A landscape with many valleys, sampled at points; each row gives a point and its height.
From any point a ball takes the steepest step (drop divided by distance) to one of its 2 nearest points. It stops when none of these is lower. Distance is the straight distance between rows; heights are no part of it.
lis: 56; 35; -1; -1; 16; -19; 10; -13; 19; -50; -47; -1; 5; -50; 15; -4; -41; -14; -9; 19; 67; 65; 22; 16; 31; 73; -3; -25  h=4.03
lale: 68; 26; -22; -6; 0; -9; 13; -7; -29; -36; -36; -27; -3; -78; -5; -7; -49; 14; 10; 12; 40; 90; 19; -6; -17; 32; -12; -26  h=4.16
vata: -9; 19; 4; -16; -73; 22; -8; -10; -31; -2; 37; 24; 3; -17; -38; 10; 61; -10; 33; 53; -20; 26; 5; -11; -6; -28; -3; 45  h=6.98
kupib: -34; 41; 23; 10; -56; -11; -3; 19; 15; -8; -18; -30; -21; -16; -21; -9; -16; 36; -58; -2; -20; -22; -56; -31; -1; 5; -4; -14  h=0.99
Ramel: -36; -1; 18; 19; -67; -13; 1; -8; 9; 31; -8; -24; -23; 46; 10; -28; -23; 3; -22; -4; -26; -42; 5; 15; -21; -74; 3; 18  h=2.16
kog: -52; 7; 35; 46; 14; -38; -25; 23; 40; 2; -5; -10; -3; -50; -12; 8; -33; 33; -28; -4; 15; -19; -51; -36; -25; 54; 32; -35  h=2.19
bugu: 19; -46; -11; -41; -26; 9; 21; -8; -64; 9; -13; 10; -35; -3; -3; -1; -24; 46; -32; -54; -15; -15; 12; 31; 19; -26; -39; -43  h=3.77
tum: -18; 19; 15; 18; 32; -1; -25; 14; -5; -11; 16; -21; 7; -2; -35; -10; 3; -30; 31; 9; 25; -10; 12; -17; 6; -67; 25; 11  h=2.14
Sem: -45; -19; 7; 30; 13; -8; -15; 20; 25; -31; 21; 62; 51; -16; 37; -35; 37; -17; 38; 49; 59; -31; 12; -28; -5; 13; 24; 18  h=1.50
til: 27; 17; -6; -28; 48; 6; 0; 21; -29; -5; 31; 18; 69; -46; -24; 19; 35; 11; 20; 21; 25; 5; -5; -9; 1; 4; -3; -7  h=7.28
Matu: 37; -29; 11; 34; 34; 7; -3; -11; 44; -15; -14; 70; 8; 34; 47; 21; 4; -41; 76; 16; 13; -20; 48; 8; 44; -17; 32; 30  h=2.38
vobe: -18; 27; 28; 20; 11; -43; -21; -4; -4; -25; -37; -6; -30; -41; -52; -39; -64; 20; -23; -27; 8; 23; 30; -19; 24; 3; 17; -62  h=1.12
zuvuk: -35; 22; 4; -29; -48; 10; 0; -13; -27; 5; 31; -38; -12; -5; -44; 10; 27; 14; 11; 30; -33; 37; -38; 7; -20; -20; -19; 41  h=6.93
bim: 15; -11; 12; -6; 13; -1; -27; -29; -33; 0; -13; -48; -9; 8; -41; 0; -26; 10; -23; -6; 21; 15; 27; 29; -10; -35; -41; 16  h=1.53
Fedef: 36; 8; 4; -30; 49; 12; -2; 21; 18; -49; -39; -3; 17; -14; 14; 9; -32; -5; 12; 17; 48; 15; -6; 25; 44; 81; -3; -33  h=3.75
Vukiv: 19; 16; -33; -17; 25; 32; 29; 11; -54; 29; 40; -31; 8; 35; -5; 28; 31; 5; 22; -38; -38; 6; -34; 11; -21; -29; 1; 37  h=6.77
mulur: 60; 2; -37; -33; 26; 11; 30; -12; -16; -19; -31; 15; -8; 7; 16; 24; -19; -21; -5; 2; 30; 41; 52; 39; 48; 41; -28; -24  h=4.19
Leva: -1; 13; 24; -5; 2; -22; -33; 7; 9; 20; 13; -60; -17; -17; -63; 1; -24; 24; -18; -10; -11; 6; -31; 2; -43; 12; 9; 9  h=2.32
fubom: 32; -39; 4; -2; 32; 36; -18; 25; -37; -3; -26; -33; -19; 3; -33; 1; -13; -15; 12; -26; -13; -2; 4; 8; 17; 7; 1; -55  h=5.89
vuv: 64; -7; -9; -15; 50; 4; 25; -15; 14; -7; -14; 49; 45; -4; 13; 2; 13; -15; 34; 17; 12; -5; 27; 9; 49; -9; 12; -29  h=1.70
duf: 33; -77; -28; -39; 8; 19; 32; -29; 2; 22; 38; 18; -9; -24; 40; 56; -22; 17; 32; -47; -45; 19; 45; 8; -12; -32; -16; 11  h=3.72
tus: 20; 28; 28; -21; -20; 5; -2; 14; -51; 5; 6; -16; 27; -62; -17; 8; 10; 21; -12; 35; 31; 12; -17; 0; 39; -5; -70; 23  h=7.14
Saz: 11; -1; 39; 0; -50; -18; -17; -18; 18; 25; -29; -79; -22; -18; -64; -18; -36; 36; -1; 1; -21; -8; -62; 15; -15; -4; -7; 24  h=2.07
kaso: -26; -8; -19; -8; -2; -1; -13; 11; 32; -19; -24; 25; 3; 35; 27; -37; -35; 2; -83; -19; -7; -39; 25; -24; -26; -19; -24; 4  h=2.53
duri: 64; 28; -5; -14; -30; 14; 25; -8; -82; -1; -28; -72; 3; -34; -25; 3; -19; 24; -5; 11; -40; 50; -27; 0; -6; 14; -50; -25  h=7.06
nuvov: 28; 27; 43; 40; -30; -14; -21; -17; 11; 14; -6; -39; 14; -36; -40; 23; -1; -10; -1; 26; -3; 28; 12; 1; -5; -5; -12; 12  h=2.36
pemin: -7; 28; 8; -33; -53; -13; 8; -52; -29; -10; -14; -64; -6; -17; -58; 12; -1; 59; 12; 17; -50; 49; -53; 6; -25; 3; -26; 36  h=6.97
Gumi: -29; 18; -15; 40; 19; 17; 7; 10; -70; 19; 43; 17; 34; -19; 27; 41; 56; -3; 53; 14; 36; -27; -37; -7; 5; -10; -1; 25  h=2.62
mig: -56; 13; 26; 69; -7; -43; 0; 26; 22; -7; 15; 1; 21; -50; 21; -37; 14; -36; 53; 36; 41; 2; -23; -25; -31; 15; 58; -11  h=1.48
dumo: 40; 19; 10; 2; -18; 25; -8; -7; 4; -7; 11; 24; 23; 12; -14; 34; 49; -24; 16; 12; -9; 35; 36; 3; -1; 0; 17; 8  h=2.55
netut: -70; 11; 29; 66; -1; -30; -41; 40; 26; 30; -12; -11; 5; -6; 14; -28; -16; -6; -27; -1; 8; -39; -19; -40; -34; 16; 25; -15  h=2.60
giz: 84; -10; -2; -17; 60; 41; -4; 15; 4; -34; -4; -24; 38; -3; -8; -17; -2; -30; 58; 15; -3; 33; 1; -11; -17; 17; 15; -10  h=4.50
vevi: -3; -50; -33; 18; 23; -1; 14; -9; 14; 45; 48; 39; -36; 2; 57; 40; 19; -27; 39; -40; -5; -3; 21; -11; 10; -28; 18; 12  h=5.27
gifi: 30; -38; -17; -26; 30; 10; 4; -26; 7; 1; 34; -3; 9; 13; -35; 6; 2; -14; 27; 28; 5; 11; 62; 13; -22; -58; 19; 29  h=2.71
Mis: 52; -51; -16; -27; -5; 15; 37; -11; -45; 38; 10; -10; -29; -18; 32; 56; -36; 45; -8; -53; -35; -1; 15; 20; 22; -45; -43; -12  h=4.11
Poven: 7; 27; -22; -19; 27; -11; 25; 52; 26; 18; 50; 2; 28; 13; 15; 0; 26; -20; 10; 2; 17; 0; -37; 7; -25; 42; 45; 5  h=4.26
geluv: 39; 0; -14; -21; 40; 6; -5; -29; 28; -23; -15; 23; -12; 47; 9; 21; -13; -23; -23; 7; 3; 20; 34; 28; 17; 51; -9; 23  h=3.87
riri: 14; 1; 18; 1; 9; 18; -10; 27; -61; 41; 2; -27; -27; 1; -43; 27; -10; 41; 1; -21; -17; -56; -65; 10; 38; 8; -42; 9  h=1.39
sefo: -59; 12; 6; 21; -51; -12; -16; -8; 26; 14; -13; 16; 17; 15; 5; -52; 1; -32; -37; 24; -30; 11; 49; -25; -36; -23; 11; 15  h=2.15
Kuvag: -27; 23; 28; 10; -23; 2; -18; 11; 25; -40; -7; -24; -26; -40; 2; 4; -24; 27; -33; -11; -2; 41; -24; -44; -20; 22; -18; -5  h=1.46
nopa: 58; -33; -27; -62; 37; 29; 32; -26; -16; -11; 9; 4; 23; 20; -15; 7; 3; -8; 2; 0; -20; 36; 38; 21; -8; -16; -7; -12  h=3.06
bibe: -32; 2; -3; -30; -88; -7; 24; -12; -22; 19; -13; -27; -49; 34; -44; -17; -4; 43; -23; 11; -67; -56; -56; 22; -14; -7; 12; 9  h=2.64
notor: -1; 29; 59; 47; -8; -13; -31; 1; 4; -16; -31; -18; 12; -8; 1; 8; -11; -26; -12; 4; 26; 25; 31; 18; 31; -6; -30; 0  h=1.96
Vor: -61; 1; 3; 13; -35; -25; -38; 1; 7; 35; 5; -15; 4; 5; -12; -39; -5; 0; -53; 20; -20; -4; 0; -24; -41; -8; -19; 26  h=1.84
zoz: -28; 9; 24; 35; -36; -30; 0; -5; 46; -28; -15; 20; -13; -80; 23; 0; -31; 21; -42; 15; 21; 83; 5; -54; -15; 29; -22; 2  h=1.81
rar: -17; 1; 12; 48; 17; 16; 8; 25; 38; -2; 10; 19; 1; 22; 26; 13; 16; -52; 29; 1; 28; -18; 9; -3; 3; -9; 31; 5  h=1.34
nuv: -36; -8; 8; 2; -22; -17; -19; 27; -7; 46; 28; 0; 7; -11; 14; -14; 28; 14; -37; 4; 15; -27; -30; 4; -13; 5; -27; 33  h=1.49
Maf: -41; 24; 12; 19; -24; -32; -33; -13; 11; -2; -29; -19; -26; -3; -38; -42; -55; 13; -61; 5; -6; 0; 31; -22; -5; -5; -21; -13  h=1.51
ref: -2; 21; -23; -26; -34; 24; 11; 0; -32; -48; -33; -6; -70; 29; 5; 3; -38; 14; -43; -37; 6; 14; 34; 35; -2; 30; -14; -38  h=6.28
fakib: 6; -15; 13; 12; 27; -18; 5; -1; 65; -47; -32; 0; -45; -66; -14; 4; -64; 11; 8; 17; 7; 81; 1; -36; 5; 55; -1; -23  h=1.69
pezi: -20; 27; 33; 71; -17; -9; -28; -11; 10; 20; -14; -14; 5; 25; 15; 4; 11; -24; -33; -1; 10; -20; 21; 7; -1; -24; -4; 17  h=1.36
medom: -13; -2; -12; -29; -6; 6; -27; -12; 38; -63; -21; 11; 8; 38; 28; -59; -5; -5; -33; -18; 4; 5; 41; -9; -24; -6; 5; -9  h=2.02
nalag: 13; -16; 1; -7; -10; -16; 24; -8; 6; 5; 1; 26; 8; 7; 21; -27; 15; 11; -32; -32; 5; -33; 18; -7; 28; -73; 13; -36  h=3.12
gezus: -27; -4; -2; -38; -52; -10; 30; -48; -53; 7; -34; -35; -33; 44; -49; 8; -16; 61; -24; -5; -76; -62; -32; 56; -10; -3; -25; 6  h=2.42
sog: 6; -31; 7; 14; -22; 3; 18; -10; 8; 35; 16; 57; -13; -6; 38; 47; 21; -7; -14; -13; -1; 8; 54; 16; 47; -1; -25; 5  h=4.80
relun: 16; -13; -27; -27; 34; 57; 1; -6; -31; -27; 15; -8; -20; 43; 0; 34; 9; 7; 16; -41; -35; -4; -5; -3; -15; -40; 14; -1  h=6.61
Moga: -6; 16; 14; -23; -19; -12; -3; 45; -7; 26; 15; 8; 15; 4; 13; -13; 10; 47; -60; -33; 6; -50; -54; 7; 5; 17; -20; 6  h=1.99
mepo: -33; 39; 34; -8; -57; -8; -4; 2; 2; -10; -2; 0; 14; -39; -18; -13; 11; 6; -7; 52; 10; -15; -35; -21; 44; -17; -55; 29  h=7.07
Nez: -35; -15; 12; -15; 11; 17; -25; 64; 41; -30; -2; 17; -4; 2; 15; -29; -13; -1; -18; 1; 21; -22; -17; -19; 13; 33; 12; -22  h=3.05
Kema: -24; -1; -36; 31; 31; -5; 17; 0; -27; 5; 50; 59; 14; 2; 64; 30; 48; -10; 18; -7; 35; -31; -4; -5; 4; -10; 13; 37  h=3.07
lofom: -36; 30; 24; 4; -63; -18; -11; 17; 10; 4; 37; 17; 18; -46; -16; -3; 39; -1; 11; 59; 7; 5; -7; -39; 0; -11; -7; 40  h=7.02
nub: 60; -25; -44; -44; 80; 12; 36; -1; 0; 38; 2; 28; 3; 20; 8; 40; -12; 19; -6; -32; -5; -7; 12; 7; 30; 24; -17; 2  h=5.41
peku: 42; 3; 20; -25; 13; 22; 4; 7; 50; -33; 6; -33; 9; -25; -33; 1; -4; -18; 25; 14; -9; 38; -2; -5; -14; 10; 34; -12  h=4.61
nif: 34; 7; 10; 37; 65; 11; -19; -13; 18; -4; -9; 20; 36; -1; -14; 33; 11; -42; 73; 43; 17; -9; 12; 0; 20; 47; 33; 5  h=2.39
rud: 20; 27; 21; 18; 40; -8; -1; -11; 12; -19; -35; -21; -1; -31; -34; 5; -21; -20; 14; 11; 8; 49; 24; -24; 39; 39; 3; -52  h=3.44
zom: -9; 8; -14; 6; 52; -18; 24; 44; 4; 15; 27; 21; 47; 29; 64; -6; 30; 19; -1; -25; 36; -48; -42; 7; -20; 17; 39; 4  h=3.92
Novab: -58; -50; -17; 6; -44; 19; 8; -19; -17; 39; 29; 30; -44; 17; 16; 13; 34; -21; 14; 0; -28; -2; 32; 11; 12; -43; -11; 15  h=5.22
Riv: 21; 25; 4; -29; 1; -9; 23; 24; 52; -14; 32; -17; 33; -8; -25; 13; 31; -15; -3; 3; 8; 30; -25; -10; -36; 15; 43; 3  h=4.46
lesez: 13; -38; -16; -5; 20; 8; -27; 4; 23; -25; 15; 68; 35; 2; 39; -35; 36; -11; 38; 0; 28; -7; 40; -2; -3; 0; 12; 21  h=0.97
kabi: -48; -34; -23; 4; 20; -4; -7; 45; 10; 27; 26; 26; -29; 22; 7; -24; -11; -9; -24; -18; 11; -55; -15; -20; -24; -20; 12; 0  h=2.13
vema: -15; -17; -13; -33; -20; -12; 0; -49; -54; 25; -7; -37; -28; 26; -35; -16; -11; 55; -25; -29; -40; -9; -24; 44; -22; -16; -39; 27  h=2.17
dozis: -78; -5; -21; 63; 33; -23; 8; 7; -13; 47; 8; 24; 12; 26; 57; 24; 15; -10; 2; -2; 36; -82; -9; -17; -9; 36; 24; -22  h=3.49
Bev: 25; 10; -10; -16; 45; -5; 27; 13; -36; 55; 11; -2; 7; 1; -7; 50; 9; 31; -42; -38; 6; -21; -12; 11; 38; 8; -33; -10  h=5.10
bep: 23; -8; -7; -27; -14; -12; -9; -26; -63; 10; -31; -57; -41; 2; -61; -4; -45; 32; -36; -19; -13; 3; 3; 41; -10; 2; -46; 12  h=1.88
soli: 1; -7; -12; -4; -46; -9; 3; -35; -3; 40; -7; -15; -13; 32; -5; -15; 27; 36; 10; 10; -21; -47; -54; 23; 31; 17; -67; 81  h=1.19
rali: 68; 7; -2; -3; -6; 0; 18; -33; 27; -10; -12; 61; 29; 9; -1; 31; 40; -37; 12; 21; 7; 19; 70; 3; 31; 6; 17; -13  h=2.18
vaz: 4; 4; -5; -52; 1; -10; -14; -16; 58; -59; -52; 27; -26; 2; 1; -61; -41; -1; -14; 32; 6; 39; 0; 2; 13; 54; 5; -8  h=1.08
Zas: -26; -3; 23; 22; -37; -8; -19; 23; 17; -2; -20; -9; -10; 24; 15; -35; -37; 12; -60; -19; 0; -71; -2; -3; -24; -55; -7; 2  h=2.54
Kamud: -22; 0; 38; 29; 28; -18; -15; 19; 19; -4; -26; -2; 1; -4; -21; -48; -29; -5; -6; -17; 12; -17; 34; -11; 41; -20; 18; -57  h=0.57
Tir: -17; 42; 2; 11; 42; 12; -2; 29; 7; -31; 7; 8; 46; 21; 56; 22; 22; 20; -10; -35; 20; -25; -52; -6; 6; 69; 17; -14  h=4.41
gub: -1; -2; -14; -25; 8; 42; 4; -5; -4; -48; -10; 3; -51; 49; -4; 18; -21; 16; -40; -43; -13; -22; 11; 15; 8; -10; 4; -12  h=6.43
bunuk: -9; 28; -6; -4; 39; 9; 4; 12; -7; 2; 2; 8; 20; 6; 2; 19; 18; 7; -15; -21; 13; -17; -21; -3; 27; 40; 4; -29  h=4.79
tokur: -2; 18; -29; -8; 55; 4; -14; 4; 9; -19; 30; -16; -17; 16; -24; -2; 13; -29; 41; 5; 8; 1; -16; -12; -36; -32; 57; 11  h=1.80
baki: -4; -44; 10; 32; -17; 25; 1; 6; -2; 45; 25; 36; -6; -10; 21; 25; 47; -32; 36; 1; -13; 9; 42; 10; 28; -27; 4; 2  h=5.02
Leb: 34; -9; 6; -14; -17; 21; 24; -22; -43; 9; -7; 5; 2; -11; 11; 44; 9; -18; -20; 2; 18; 40; 53; 29; 42; -2; -50; 1  h=4.49
Rak: 18; -12; 13; -1; 10; 11; -43; 1; 22; -28; 15; -2; 8; -1; -38; -6; -5; -44; 46; 32; 25; 24; 54; -1; -33; -29; 32; 38  h=2.45
pap: 19; -19; -36; -39; 48; 14; -32; -20; 35; -12; -11; 30; -7; 24; -16; -37; 1; -32; 64; 32; -15; 17; -11; -3; -1; 17; 29; 14  h=1.04
bom: -72; -17; 3; 2; 4; 4; -7; 46; 25; -4; 11; 37; 12; 6; 33; -49; 1; -14; -11; 15; 19; -43; 11; -22; 1; -28; 5; -11  h=2.59
deto: -50; -2; 29; 67; 8; -22; -11; 23; 45; -9; 9; -12; 13; -51; 29; 8; 5; 5; 30; 14; 21; 10; -56; -41; -33; 44; 56; -20  h=1.78
kazad: -27; 18; 14; 27; -66; -3; -33; -8; 38; -15; 4; 54; 19; -10; -7; -35; 32; -29; 15; 45; -15; 35; 71; -43; -25; -2; 29; 4  h=2.41
Lumur: -16; 23; -45; 27; 17; -15; 18; 33; -25; 37; 33; 15; -24; 48; 25; 17; 14; 6; -12; -54; -3; -58; -48; 3; -36; -15; 26; 29  h=4.14
gokev: -33; 14; -4; 65; -14; -27; 13; 21; 7; 41; 25; 9; -10; 30; 33; 9; 24; -49; 6; 12; 21; -30; 6; 4; -20; -40; 30; 18  h=0.60
Siz: -6; -17; -18; -31; -37; 3; 21; -15; -66; -25; -52; -49; -71; 20; -33; 5; -60; 24; -5; -20; -9; 24; 43; 50; -17; 26; -3; -66  h=6.17
Kono: 60; 7; -40; -38; 4; 25; 43; -12; -113; -7; -26; -54; -12; -10; -1; 10; -47; 20; -24; 1; -22; 42; 27; 29; -10; 0; -44; -31  h=7.13
vip: -20; -54; -28; -19; -39; 5; 21; -11; 22; 17; 27; 31; -9; 35; 67; -8; 16; 8; -12; -44; -26; -5; 12; 17; -25; -59; 5; -5  h=2.87
samo: 47; 29; 7; 33; 41; -1; -17; -9; -2; -8; -9; -10; 47; -33; 3; 54; 16; -21; 31; 26; 15; 44; -9; -11; -11; 76; 14; -5  h=2.82
benid: -9; -3; -5; 21; -3; 9; -54; -16; 26; -28; 6; 37; 20; 24; 48; -39; 26; -19; -6; -12; 16; 2; 26; -3; -25; -14; 7; 13  h=1.52
Dab: 13; -14; -27; -25; 33; 3; 5; 1; 62; 2; 5; 30; -13; 53; 37; 8; -12; -14; -18; -19; -2; -38; 2; 8; 15; 27; 0; 11  h=3.42
Zase: -20; -5; -30; 7; 26; -11; 26; 19; 15; 24; 39; 51; 39; 12; 73; 14; 26; 11; -32; -15; 23; -43; -6; -15; -8; 2; -10; 24  h=3.50
repe: 13; -19; 9; -8; -8; 31; -6; -3; -41; -26; -41; -58; -46; -17; -34; 1; -37; 1; 4; -19; -7; 60; 29; 14; -8; 23; -5; -60  h=6.07
luko: 0; -6; 19; -14; -46; 7; 16; -5; -42; -5; -33; -47; -23; -11; -58; -16; -23; 11; 16; 2; -46; 19; -2; 5; 19; -47; -6; -52  h=3.85
Pupip: -17; 31; 10; 24; 19; 17; -28; 10; 13; -46; 21; 21; 59; -9; 35; 11; 44; 3; 20; 7; 29; 17; -33; -24; -19; 59; 20; 18  h=4.78
Febot: 29; -16; 2; -10; 28; -17; 21; -15; 66; -6; -13; 39; 26; 27; 14; -47; 14; -35; 23; 21; 5; -23; 26; 0; 24; -21; 37; -19  h=1.15
kig: -25; 5; -6; 37; 33; 12; 3; 13; -71; 48; 26; -21; 8; -9; -7; 44; 23; 22; 19; -13; -2; -49; -55; 5; 29; -2; -18; 1  h=2.06
patos: -12; 20; 26; 25; 6; 0; -30; -7; 21; -50; 3; 18; 28; -49; -3; -13; 20; -1; 24; 17; 12; 37; 0; -42; 8; 18; 14; -5  h=4.95
tolur: -4; -34; -6; -41; -41; 16; 15; -10; 12; -20; 21; 37; 13; 18; 16; -6; 35; -12; -8; -2; -4; 9; 37; 18; -32; -48; 19; 12  h=2.44
Ribek: -9; -7; 31; -18; 38; -10; -6; 39; 51; -47; -18; 1; 14; -35; 2; -19; -29; -5; 18; 17; 43; -1; 2; -4; 28; 53; 10; -31  h=3.43
Vafut: -6; -55; -35; -29; 35; -1; 9; 8; 4; 19; 26; 39; -35; 32; -6; -25; -14; 29; -20; -46; -18; -46; 1; -1; 14; -21; 6; -29  h=2.63
tos: -41; 12; -13; 44; -16; -31; 7; 19; -20; 6; 37; 38; 20; -28; 17; -20; 52; -39; 50; 47; 58; -24; 3; -5; -18; -5; 31; 17  h=1.18
sof: 1; -12; 8; 39; 35; 2; 0; 11; 50; -5; -15; 39; 16; 20; 24; -5; 9; -61; 89; 29; 24; -10; 19; 21; 32; 21; 54; 1  h=1.94
tolu: -65; 29; -29; 47; 33; -24; 10; 21; -28; 44; 29; 11; 6; 21; 20; 11; 17; 10; -27; -9; 20; -62; -49; -18; -25; 25; 17; 20  h=3.86
Tade: 37; -28; 15; -23; -19; 15; 36; -20; -62; 20; -32; -35; -12; -23; -33; -12; -2; -8; 6; -1; -18; 30; 40; 20; 33; -46; -21; -58  h=3.67
gusil: -12; 33; 16; -32; -33; 6; 5; 47; -26; -20; -6; -27; -22; -3; -38; 2; -24; 52; -58; -18; 7; -21; -47; -5; 6; 9; -30; -9  h=1.42
zolin: 19; 23; -17; -21; -9; 32; 15; 5; -62; 42; 33; -55; 14; 8; -41; 29; 23; 7; 32; 15; -40; 19; -50; 18; -26; -27; -33; 65  h=6.86
lum: -11; 5; 1; 35; -48; -18; -17; -28; -6; 38; 3; -20; -5; 39; 7; -25; 25; -6; 11; 19; -4; -29; -45; 28; -12; -15; -31; 78  h=1.54
duze: -19; 46; 24; 13; -51; -18; -4; 3; 44; -1; 1; -32; 3; 7; -2; -26; -14; -5; -32; -5; -23; -7; -30; -30; -51; -32; 36; -6  h=1.45
Tokel: 25; -17; -3; -46; -21; -3; 34; -51; -49; 9; 2; -20; 17; 12; -18; 4; 21; 10; 2; -5; -39; 24; 34; 40; -20; -57; -10; -19  h=3.39
Nok: 15; -27; -16; -1; 18; 9; 9; -17; 81; 5; -20; 71; -6; 47; 67; 11; -7; -38; 27; 19; -10; -26; 35; 12; 37; 15; 8; 36  h=2.88
paz: 24; -40; -33; -45; 1; 18; 30; -43; -3; -14; 17; 28; -6; 5; 51; 22; 12; 39; -4; -61; -38; 21; 31; 23; -13; -29; -4; 1  h=3.34
bazo: 5; -8; -4; -5; -32; 10; -10; 10; -37; 26; -3; -45; -27; 32; -23; -10; -3; 47; 19; -20; -9; -65; -86; 25; 16; -13; -45; 68  h=0.76
Lodam: -29; -6; -40; -9; 33; -3; -30; -18; 44; -11; 21; 11; -19; 51; 1; -20; -2; -42; 28; 9; -11; 8; 11; -5; -36; 1; 43; 25  h=1.43
sove: 10; 4; -11; -37; 21; -17; -16; -25; 68; -32; -28; 42; 12; 36; 4; -46; -17; -18; 22; 33; -23; 2; -5; 0; 19; 16; 29; -2  h=0.69
bes: 35; 17; 17; -25; -36; 8; 16; -21; -36; -19; -12; -67; 3; -64; -53; 9; -25; 23; 9; 19; -36; 58; -36; -26; -29; -22; -17; -6  h=7.01
fodus: -17; 13; 9; -8; 2; 2; 3; -11; 8; -13; -24; -3; -43; 11; -38; 9; -20; -22; -4; -2; -6; 37; 55; -6; 44; 5; -3; -28  h=3.68
mebug: -14; 0; -1; -28; -2; -15; -11; -5; 88; -39; -26; 12; -12; -33; 9; -22; -35; -4; -5; 10; -23; 57; -8; -42; -8; 64; 16; -14  h=1.41
Suruk: -17; -21; -34; 47; 2; -24; 10; -8; -31; 71; 38; 7; -34; 19; 38; 21; 20; 5; 12; -44; -2; -52; -36; -3; -10; -50; 15; 25  h=4.40
Kaga: 52; -55; -29; -8; 80; 36; 2; 8; -15; 29; -11; 4; -20; 20; 2; 27; -25; 0; 20; -39; -17; -11; -2; 8; 13; 10; 7; -23  h=5.65
dil: -17; 5; 23; 20; -68; -15; -5; -16; 11; 16; -26; -49; -28; 25; -25; -38; -21; 9; 12; 17; -21; -39; -46; 23; 9; -38; -17; 31  h=1.83
Litu: 16; 43; 0; -29; 13; -1; 13; 7; -49; 3; 13; -15; 31; -59; -37; 20; 0; 23; -12; 9; 0; 37; -29; -20; 26; -2; -33; -21  h=7.20
monud: 99; 10; -11; -23; 24; 21; 11; 12; -23; -44; -14; -18; 34; -48; -6; 14; -17; -13; 21; 31; -4; 71; 17; -14; -14; 49; -20; -15  h=4.30
norus: 12; 6; 23; -20; -47; -1; 24; 5; 34; -5; 6; -17; 7; 30; 16; -15; 15; -8; -31; -4; -8; 3; 14; 17; -33; -19; 24; -23  h=1.98
nuso: 3; 36; 22; 42; 23; -21; 3; -9; 26; -9; -18; -14; 10; -35; -1; 40; 1; -8; -7; 12; 16; 33; -2; -18; 11; 81; 9; -42  h=3.18
pid: -72; -2; 12; 59; 19; -18; -13; 2; 27; 28; -12; 27; 34; 3; 32; -12; 10; -35; 0; 26; 16; -37; 10; -30; 2; 51; 22; -23  h=3.03
pumi: -23; -20; 14; 8; 23; -11; -43; 10; -17; 20; 7; -1; -1; -3; -14; -2; -2; 12; -41; -11; 29; -12; 9; 10; 8; 12; -43; 23  h=0.87
masuz: 35; 24; 16; 13; -19; 10; 5; -6; -17; 30; 12; -28; 13; -5; -8; 25; 42; -27; 10; 12; 0; 3; -11; 12; 11; -21; -3; 9  h=2.72
lat: 8; -34; 0; -33; -45; 2; 19; -25; -31; 7; 1; 0; -6; 5; 20; -10; 6; 43; -27; -47; -26; -21; -17; 24; 21; -75; -25; -6  h=3.48

For each start below, name the point where the ball stops.
giz | kabi
Lumur | tos
peku | bazo
Tokel | sove
Mis | kupib

Call two points neighbours if one is among the 2 nearest of the other. Go from one point of each pair to the other, from neighbour to neighbour, staying as low as possible. Name the highest point that can't be avoided.
sove, pumi | Moga
sove, kupib | zoz
pumi, Kamud | Vor
dil, tos | Zas
gokev, dil | nuvov
lesez, tos | Sem
